The views of a scene show one set of named points, each view turned or mirrored, and shifted as a whole, with a little noise and some points left out.

Scene 1
View 1
Z306: [  2   5  -5   4  -7  -2   1   3 -10  -6  -6  -6  -2  -5   5   4  -3   3
  -4   2  -3   0 -12  11  -3  -1 -16   7  -3   0  17  -8   6  16  -4   3
   5   1  11   4   3  -4   9   1  -6  -5  -2   2   0   8   8   8  -7   2
   4  -3   2   2   2]
Z29: [ -1  -2   0   4  -8  -6   1   3 -10 -10  -9   1   1  -2  -7   5   2  -1
  -5   2  -5   4 -15  15 -16   6 -13   3  -3   0  11  -4   0   8   3   0
   5   9  12  10   3 -16   7  -2  -4  -2  -3  -1   1  14   3   6  -4  -2
  10   0   1  -1   3]
Z411: [ -1   4  -2  -3 -15  -6   1   0  -3  -2  -2   2   2  -4  12   9  -3   0
  -8   1  -3  -3 -12  12   3  -4  -4  10  -2  -3  12 -16   0   3  -1   7
   3   3  13   1   3  -7  -2   3  -8   3  -7  -4  -6  11   8   9 -11  -6
   6 -10   5   3   9]
Z490: [ -1  -7   7   3  -6  -7   1  -1  -8  -9 -13   4  -1   1  -9   7   2   2
  -4  -4  -4   7 -15  16 -13   6 -11   5  -2   1   6  -1  -1   2   3  -2
   4   9   6  11   0 -16   5  -2  -1  -1  -6  -8   1  14   4   0  -2  -4
   8   1  -2  -3   5]
Z523: [ -8  -8  13   6   3  -2  -1  -7   0  -2 -10  -5  -2  -3   7   8   1   9
  -3  -4   2   9 -10   8   6  -4  -7   6  -2   2   0  -1   3  -4  -1  -2
   7   1  -5   5  -4  -3   7  -4  -4  -3  -6 -13   3   6   9  -3  -1  -7
  -2   1   1  -1   3]
Z123: [  4   1  -6   8   2   1   2   2 -19 -13 -11  -6  -2  -5 -12   1  -3   5
   3  -1  -4   3 -19  10 -17   6 -30   2  -3   3  19   7  10  23  -3  -3
   9   2  11  13   6 -10  20  -5  -1 -11  -2   4   7   8   5   6   1   8
   9   4  -2  -2  -2]
Z303: [ -7  -5  11   4   1   1  -2  -7   0  -1  -8  -6  -2  -6  13   7   0  11
  -3  -1   0   4  -6   4  12  -6  -8   9   2   0   3  -4   6  -2  -3   3
   8   2  -1   0  -3   0   5  -1  -7  -3  -7 -13   0   5  10   1  -4  -7
  -3  -2   2   1   4]
Z666: [ -7 -10  13  11  13   7  -1  -7  -5  -2 -12 -13  -3  -5   9   4   2  16
   4  -3   4  12  -8   1   9  -5 -15   3   1   4   0  12  10   1  -6  -1
  10  -1 -10   8  -2   2  15  -5  -2 -11  -4 -10  13  -1  12  -5   4  -2
  -3   7  -2  -2  -3]
Z945: [  0  -3  -1  18  17  12  -3  -1 -20 -11 -13 -17  -3  -8  -9   0  -3  15
  11  -3  -2   9 -16   2 -11   2 -36  -3  -1   5  13  18  15  22  -6  -8
  10  -1  -1  16   6  -1  30  -8   0 -17  -1   1  17  -1  10   2   9  12
   3  13  -6  -4 -11]
Z637: [ -6 -12  15   2 -10 -14   2  -6   2 -10 -15  10   0   7  -9   7   7   0
  -9  -2  -2  11 -14  14 -12   6  -1   7   0   3  -2   0  -8 -11   7  -4
   4  15   3   9  -7 -20  -2  -2  -1   4  -8 -15  -4  19   2  -4  -2 -14
  13   0   0  -4   9]
Z257: [ -6 -14  16  10   6  -2   0  -3  -3  -7 -15  -3   0   2  -7   4   4   8
   1  -5  -2  15 -14  10  -8   5 -14   1   2   6  -1  10   1  -4   2  -5
   7   9  -2  15  -3 -11  10  -7  -1  -4  -4 -14   5   9   6  -4   5  -7
   5   7  -5  -5   0]
Z814: [  4   8  -8   1 -10  -5  -1   5 -13 -10  -6   0   1  -3  -4   5  -2  -1
  -5   3  -6  -1 -17  15 -11   4 -17   5  -4  -2  20  -9   5  15   0   4
   5   3  17   8   7 -10   6   0  -4  -3  -1   4  -2  13   5  11  -7   3
  10  -4   4   2   7]
Z705: [ -5  -9  10   5  -2  -4   0  -5  -3  -9 -10   0   0   1  -3   7   1   3
  -2  -1  -2   8 -11  12  -5   1  -9   5  -2   2   2   2  -1  -1   0  -3
   6   9   1   8  -2 -11   7  -2  -3  -1  -5 -10   1   9   6  -1  -2  -8
   8   3   1  -3   3]
Z184: [  0   6  -2  13  11  14  -1  -4 -12   0  -3 -21  -5 -12  20   6  -6  17
   7  -1   4   1  -7  -2  17 -10 -25   4  -3   3  16  -1  19  15 -14   3
   9 -10  -1  -1   5  13  21  -2  -8 -17  -2   2  11  -6  14   7  -5   7
 -10   2   3   4  -6]
Z416: [  1   9  -2  -6 -18  -4   0  -1  -3  -1   0   3   1  -7  16  10  -5  -3
  -9   3   0  -4  -8  14   7  -6  -1  10  -4  -5  14 -22   2   3  -2  10
   3   4  15  -6   3  -4  -4   2 -10   3  -3  -3  -8  12   9  11 -16  -6
   5 -14   9   7  11]
Z272: [  0   7  -6  -3 -12   0   1  -2  -8  -1   0  -4   0  -7  16  10  -6   2
  -6   2   0  -3 -10   9   9  -7  -7  10  -3  -3  15 -17   4   9  -5   8
   6  -1  13  -4   5  -2   2   1  -9  -3  -7   2  -4   6  10   9 -11   0
   1  -9   7   6   6]
Z314: [-11 -20  20  15  16   0  -1 -11  -1  -6 -18  -8  -5   2  -6   4   7  14
   4  -8   5  17 -10   4  -1   1 -13   1  -1   8  -8  19   0  -7   1  -7
  10   7 -14  12  -6  -7  15  -7   0  -7  -5 -18  11   5   5 -10  11  -8
   4  14  -6  -6  -5]
View 2
Z666: [  7 -15  -5 -10   6  -4   6  -4   0  11  -4  -4   5   7  -5   5  -9  -5
   5   0  -3  -3  16  -5   7   3  -6   8  -3   7   7   6  12   3  10   2
  -8   1   4   8 -16  13   2  -4   2  -7  -8   6   0  -1 -12 -12  -7  11
   9  11   8  -4   1]
Z490: [ -7  -1  -5   1   9   2 -10  -3  -1  -2   1  -7  -4  -5   0   5   2  -5
   7   1   1  -6  -2  -3 -10   5   5   2   0   1  -1  -1   3   5  -6   4
  15 -12   2   7 -11  11  -6  -8  -5  -5  11   1   6  15  -6 -12  -1  14
   6   7   2  -3  -1]
Z411: [ -5  10   4   9   5   2  -4   5  -5  -1   2  -6  -8  -4  -4  14   1   5
  -1  -6   7  -3   1  -5  -5  -7   1 -16  10  -6  -7  -5   0   2  -9   4
   8  -2   6   8   1  -8  -1  -8   2 -12  11  -7   4   5   1  -1  -3   6
  -9   2   4   6   7]
Z416: [ -8  20  10  19   4   1   0   7  -5  -2   4 -10  -9  -3  -2  17   0   9
  -3  -8  12  -4  -4 -10  -4 -17  -1 -27  19  -9 -13 -10  -2   4 -12   5
   9   0   5   7   7 -20   0 -12   7 -11  13 -14   5   3   9   6  -3   5
 -18  -1   4  13   8]
Z257: [ -2 -14 -10 -10  12   5  -9  -7  -2   2   0  -3   0   1  -4   0  -1  -7
   8  -1  -3  -3   5  -3  -7  11   3  11  -8   3   6   4   5   1   0   1
   7  -8   3   8 -16  17  -4  -4  -6  -6   8   5   4  12 -15 -14  -3  12
  13  10   4  -3   1]
Z637: [-10  -3  -6  -4  13  13 -21  -5  -3  -4   6  -5  -5  -1  -9   3   9  -5
   6  -5   2  -1  -8   0 -20   9  12   6  -5  -5   1  -4  -5  -4 -10  -2
   8 -11  -2  11  -9   5  -4  -3 -10 -12  18  -3   8  17  -9  -5  -6   7
   5   2  -1   1   6]
Z272: [ -2   7   8  14   1  -3   7   6  -4   2   0  -9  -3   0  -1  15  -4   5
  -1  -4  10  -4   7 -11   2 -13  -7 -19  13  -1  -8  -4   4   5  -2   7
   5   2   6   5   0 -10  -2 -12   8  -8   5  -8   2   1   5   0  -2   7
  -7   5   4   7   4]
Z303: [  1  -6   1  -4   6   1   1   0  -2   8  -2  -7   2   6  -8  10  -3   3
   1  -5   1  -3   9  -7  -2  -1  -3  -2   1  -2  -1   2   5   0   4   1
  -7   2   5   6  -7   1   1  -5   4 -12   1  -3   2  -2  -4  -3  -8   6
   2   4   7   4   5]
Z705: [ -2  -6  -5  -4  10   5 -10  -4  -4   0   0  -6  -1   2  -5   4   0  -4
   7  -1   2  -2   2  -4  -7   2   2   4  -1   0   2   2   2   0  -3   1
   7  -7   1   8 -12   8  -3  -5  -4  -8  10   0   3   9 -10  -9  -3  10
   7   6   3   0   3]
Z306: [ -1   5   4  14   5  -5   4   0  -2   0  -1  -6  -3  -4   6  11  -7   1
   4   0   5  -5   4  -9   2  -9  -5 -15  11   5  -5  -3   8   9  -5   9
  14  -5   5   6  -6   4  -5 -14   5  -2   6  -2   2   6  -4  -9   2  12
   1  11   5  -3  -3]
Z945: [ 10 -15 -12   2   3 -11  13  -3   3   6  -8  -4   6   0  15   4 -15 -11
   9   7  -1  -8  20  -8  15   0 -13   3   1  16   5   9  18  16  12   9
  13  -8   5   4 -22  31  -9 -15   2  10  -9  15  -1   6 -15 -24   7  21
  17  23   7 -13 -13]
Z314: [  4 -22 -13 -18  11   4  -5  -8   1   7  -1   0   6   8  -8  -1  -2 -10
   8   0  -5  -3  10  -3  -2  13   1  19 -11   7  10   7   9  -1   6   0
  -6  -5   4   8 -21  21  -1   0  -4  -8   0   7   4   8 -17 -16  -7  11
  19  11   8  -7  -1]
Z814: [ -5   9   2  18   6  -4  -3   2   0  -5   0  -9  -7  -7   8  11  -3   1
   3  -1   8  -9  -3  -8  -2  -7  -1 -18  13   2  -8  -2   4  11 -10   8
  23 -12   4   6  -6   4  -9 -16   2   0  11  -5   4  14  -3 -10   5  16
  -2   8   1  -2  -4]
Z29: [-10   9  -2  13   8   2 -10  -1  -1  -6   3  -9  -8  -7   3  10   2   0
   5  -2   8  -6  -7  -6  -9  -5   3 -13  10   0  -7  -7   0   7 -14   8
  23 -13   3   7  -5   2  -8 -13  -1  -2  16  -5   5  16  -3  -9   2  15
  -2   4   1   0  -2]
Z523: [  0  -7  -2  -7   8   5  -3  -1  -2   6  -1  -6   2   5  -8   7  -2  -1
   2  -3   1  -2  10  -5  -3   2  -1   5  -3  -2   3   3   4  -2   2  -1
  -4  -1   2   8 -11   5   1  -4  -1 -10   2   0   3   3  -7  -7  -9   6
   4   6   6   2   3]
Z123: [ -1   0  -5  14   7  -6   3  -2   3  -1  -3  -7  -3  -6  16   6  -9  -6
   8   5   1  -9   9  -7   4  -3  -7  -7   6  12  -2   2  13  18  -4  11
  24 -14   4   3 -16  19 -11 -18  -1   7   4   4   1  13 -10 -20   8  22
   8  18   4 -11  -9]
View 3
Z184: [ -1   1   6   5   4   8  -5  -4  -8   9   0  -3  -5   7  10  10   8   3
  17   5   1  -7   9  -3 -33   8 -11  -5 -12  17  15  -7  22  10 -14  -6
  -5   4 -13 -17   1 -20   9  12 -16 -12 -14  -4 -17   3 -22  -9  -7   5
  -7  -6   0  11   3]
Z123: [  7   7   0   4  -4   8   1  -1  -3   5 -14  -9   9  10   6   4  -6   5
  30   7  16   7  -8 -12 -16  15 -13  -6 -11   4   8  -7  12 -17 -11   1
   4   2 -13 -16  10   3  15  12  -2   9  14  11 -10   5 -11   0  -8   3
 -11   6  11  12   9]
Z637: [  1  15 -10  -7  -2  11  -5   8  -1  -2  -9   4  18  -3   6 -10  -6  -3
   2  -1  10  -5 -17  -6  11   2  -1   4   4  -7  -1 -10  -7 -19   0 -12
   3  -4  -6   2  -7  11  -5  -4   5  21   6   8   3 -10   5   3  15   8
   7  14  -1  -3   3]
Z411: [ -1  -4  -5   0   1  11   2   2  -8   0   2   1   8  -4   2   5  -1   4
  -3   0   5  -1   3 -11   2   3 -15   4  -6  -6   3  -6  -5  -2  -1   0
   2  -7   4  -8   6   5   2   7 -12   4 -13   6   0  -3  -1  -6   6   8
   6   4  -7  -8   1]
Z705: [  0  13  -6  -2  -1  11  -4   6  -2   1  -9   2  11   2   7  -7  -3  -1
   8   1  10  -2 -12  -6  -1   3  -3   0  -1   2   3  -8   3 -13  -5 -10
  -1  -1 -10  -2  -6   1  -1   2   0  15   3   6  -3  -4  -7   1   9   4
   1   9   0   2   3]
Z814: [  4  -5   0   2  -4  12   3  -1  -6  -1  -6  -4  13   2   2   8  -6   7
  16   4  11   7  -2 -17  -2   9 -19   0  -7  -6   4  -9  -2 -12  -6   5
   5  -3  -3 -14  14   9  11  13  -7   8   2  13  -2   1  -6  -1  -3   3
  -3   8   3  -1   4]
Z303: [ -6   1  -3   0   6   9  -7   2  -9   2   3   6   0  -1   8   2   6  -2
  -1  -1  -2 -11   5  -2  -9   1  -6   1  -6   7  10  -6   8   8  -8 -10
  -4  -2  -6  -8  -6  -7  -3   3 -13  -1 -19  -3  -6  -5 -11  -4   8   9
   6   2  -7  -1   0]
Z490: [  2  11  -6  -4  -4  12  -1   6  -2   3 -12   1  15   3   7  -5  -6   0
  12   2  13   1 -13  -8   1   7  -6   0  -2  -1   0  -8   1 -16  -4  -7
   2  -1 -10  -7   2   6   5   5   2  18  10   6  -2  -3  -3   1   6   5
  -1   9   1   3   6]
Z416: [ -2 -10  -4   2   1  13   1   1 -10  -1   7   1   5  -8  -3   7   1   5
  -5  -1   1  -1   7 -11   6   3 -18   4  -7 -10   4  -7  -8   1   0   2
   4  -7   7  -8   9   6   2   7 -14   4 -18   5   1  -5  -2  -8   5   7
   6   4 -10 -11  -2]
Z29: [  5   6  -3   0  -3  11  -1   4  -2   0  -8  -6  14   3   5   0  -6   1
  14   4  12   5  -7 -13   0   8 -12  -1  -5  -6   3  -8  -2 -19  -4  -1
   4  -2  -6  -8   7  10   7  10  -3  16   7  11  -1  -1  -2  -2   2   6
  -3   9   3   2   5]
Z306: [  3  -4   2   2  -1   9   2  -2  -5   4  -4  -4   5   3   3   6  -3   3
  13   4   8   4   0 -10  -9   9 -17  -2  -9   0   9  -7   5  -7  -6   2
   0  -3  -6 -16   9   3   9  10  -8   4  -3   7  -5   3  -9  -4  -2   3
  -4   3   2   1   4]
Z272: [  1  -7  -2   3   0  11   2  -1  -8   2   5  -1   3   0   2  10   2   5
   0   3   2  -2   8 -12  -6   7 -16   0  -8  -3   8  -7   0   4  -4   2
   1  -5   0 -13   9   2   4  10 -14   1 -15   4  -5  -1  -9  -6  -1   5
   3   3  -6  -5   1]
Z666: [ -3  15  -3  -3   6   8  -9   2  -5   5  -9   5   1   6  13  -4   5  -5
  14   4   6 -13  -3   0 -21   3   2  -7  -3  18   8  -9  18  -2 -10 -16
  -4   4 -18  -7 -14 -12  -1   1  -3   5  -2  -4 -13  -2 -16   0   4   7
  -1   1   0   9   5]
Z523: [ -2  13  -5  -3   3  10  -7   6  -5   3  -5   6   7   1   9  -5   2  -1
   5   3   5  -9  -6  -2  -7  -1   0  -2  -2   8   5  -6   7  -3  -7 -13
  -2   1 -11  -5  -9  -4  -4   1  -5   8  -7  -1  -8  -5  -7   1   9   9
   4   5  -4   2   2]
View 4
Z303: [  2   1  -5  -5   3  -5  -2   0   7  -4   5   6   0  -5  11   0  -1   5
  -2   5  -2   6  -2  -4  11  -5   5  -4  -9 -11   2   4  -6   0   4   5
  -5   4   2   1   5   6   8  -1   1  -3  -6  -3   4  -1   1  11  -1  -1
  -7  -6  -1  -9   7]
Z314: [  3   5   7 -17  -4  12  -3  12  11  -6  10  12  11 -10   9  -1  -5   3
   0   5  -8  15  14   8  10   0   1   2   6  -7  -5   3  -1   4  -4  -3
  -7  13  -9  10 -11  -1   1  -3 -14 -21  -1   8   5  17   5  11   0  -4
 -13 -22  11  -6  -2]
Z814: [ -3  -1  -7   6  -9   0  -1   6 -11   2   0  -5 -11  11   4   2  -2 -10
 -11  12   0   4  -6 -19   0  -4   5 -10  -8  11   6  -2  -5  11   1   0
  -7  -3   5  -3   1   5   1 -11   8   8  -1  14  -8  -5  10   9  11  17
   3  16   2 -11  -2]
Z29: [ -3  -1  -1   3  -8   6  -3   8 -11  -1   3  -5  -8   7   7   1  -3 -11
  -9  14  -1   8   2 -14   6   0   6  -8  -6   9   4  -2  -2   6  -2  -2
  -8  -1   2   0  -2   1  -2  -9  -1   0   1  14  -8   1   8   7  10  14
   1  10   3  -9  -3]
Z306: [ -2   0  -7   1  -6  -6   1   6  -6   5   4   1  -6   8   8   4  -2  -5
  -8   8  -1   2  -5 -13   0  -5   2 -13  -7   4   7   0  -8  13   8   2
  -7   0   8  -1   1   6   5  -7  11   5  -3  10  -4  -4   7  12   5  14
  -4   9   1 -10   3]
Z123: [ -2  -3   2  -3 -15   3  -1  14  -3   8   6   4  -2  10   5   6  -4 -13
 -14   8  -4   8   1 -14  -7  -7  -4 -16   3  10   5  -1  -6  21   7  -2
 -11   3   3   9 -10   5   2 -13   9  -2  -3  27  -3   7  12  19   6  21
 -10   8   6 -11  -5]
Z257: [ -1   3   4  -8  -6  15  -6   7   2  -5   8   4   5  -4   8   0  -6  -3
  -2   8  -5  15  10  -3  11   0   2   1   2  -1  -3   1  -1   4  -5  -3
  -7   7  -5   8 -10   1  -1  -4 -13 -14   1  11  -1  12   5  11   3   2
  -6 -11   7  -7  -5]
Z416: [ -3   1 -18  10   3 -10  -2  -4 -10  -1  -3  -7 -14   3   9   0   4  -1
  -4  11   6   0  -9 -16  11  -5  14  -7 -22  -3  10   1  -5  -1   2   5
   0  -7  10  -9  11   7   5  -4   9  13  -5  -7  -3 -15   2   3   8   7
   5  13  -4 -10  12]
Z411: [ -1   1 -14   7   2  -6  -3  -1 -10  -2   0  -5 -13   2   9  -2   1  -1
  -4  13   3   2  -6 -14  13  -3  11  -5 -17  -1   7   2  -6  -2   1   4
  -2  -4   7  -9   7   5   4  -4   5  10  -3  -1  -4 -11   3   4   7   7
   3  10  -4 -10   6]
Z666: [  4   3   1 -14  -2  -1  -2   7  12   0  11  14   7  -6  13   2  -5   4
  -4  -1  -7   8   5   5   1  -5  -3  -4   1  -8   0   5  -7   8   3   3
  -7   9  -2   8  -4   7   8  -4   2 -12  -5   7   7   7   3  16  -4   0
 -18 -17   5  -7   3]
Z272: [ -1  -1 -14   4   2 -14   1   1  -6   0   2   0 -10   5  10   0  -1   0
  -6   6   3   0 -10 -13   5  -5   7 -11 -18  -3  11   2  -7   3   8   5
  -3  -3  10  -9   6   8  10  -6  13  10  -6  -1  -2 -12   3   9   2   8
  -3   9  -3 -10  10]
Z945: [  1   1   6 -15 -15   0   1  17   9   7  12  17  10   5   8   5  -8  -6
 -13   0 -11   9   3  -1 -13  -9 -12 -17  11   4   3   2 -12  28  11  -1
 -11   7  -4  18 -14   6   8 -10   8 -12  -6  30   4  17   8  26  -2  16
 -23  -8   7 -10  -6]
Z523: [  1   3  -5  -6   0   1  -3   2   4  -4   5   7   2  -5  11   2  -3   3
  -1   6  -2   7   2  -1  12  -2   4  -2  -6 -10   2   5  -5  -1   0   4
  -3   6  -1   1   0   3   4  -4  -4  -7  -7  -1   3   1   1   9   0  -2
  -6  -8   4  -9   3]
Z637: [  0   0  -1   0  -4  18  -8   2  -8 -12  -1 -12  -4  -3   5  -2   1  -6
   1  18  -3  12  11 -12  21   4  12   7  -8   2  -1  -2   4  -6 -13  -4
  -4   5  -2  -3  -3  -3  -8  -3 -19  -9   8   4  -6   4   6  -2  10  -1
   6   0   5  -7  -4]
Z705: [ 1  1 -2 -5 -4  9 -4  5  0 -3  4  1 -2 -2  9  0 -3 -2 -5 12 -4 12  4 -6
 11  0  6 -1 -4  0  1  0 -1  3 -4 -1 -5  4  1  2 -4  4 -2 -4 -7 -7  1  7
 -2  8  6  9  7  4 -2 -2  4 -6 -2]
Z184: [  3   1  -8 -10  -1 -20   1   8  13   8  11  19   3   2  10   6  -6   7
  -9  -7  -4   1 -11   1  -9 -12  -8 -17  -6 -10   7   8 -16  19  18   9
  -4   3   5   7   3  12  19  -6  22   0 -14   8  11  -2   3  22  -7   9
 -22  -7  -3 -11  11]

Which points are out of place in each view (at most two, in the order of its rows)? Write - if all are in place.
view 1 => -
view 2 => Z416, Z29
view 3 => Z303
view 4 => -
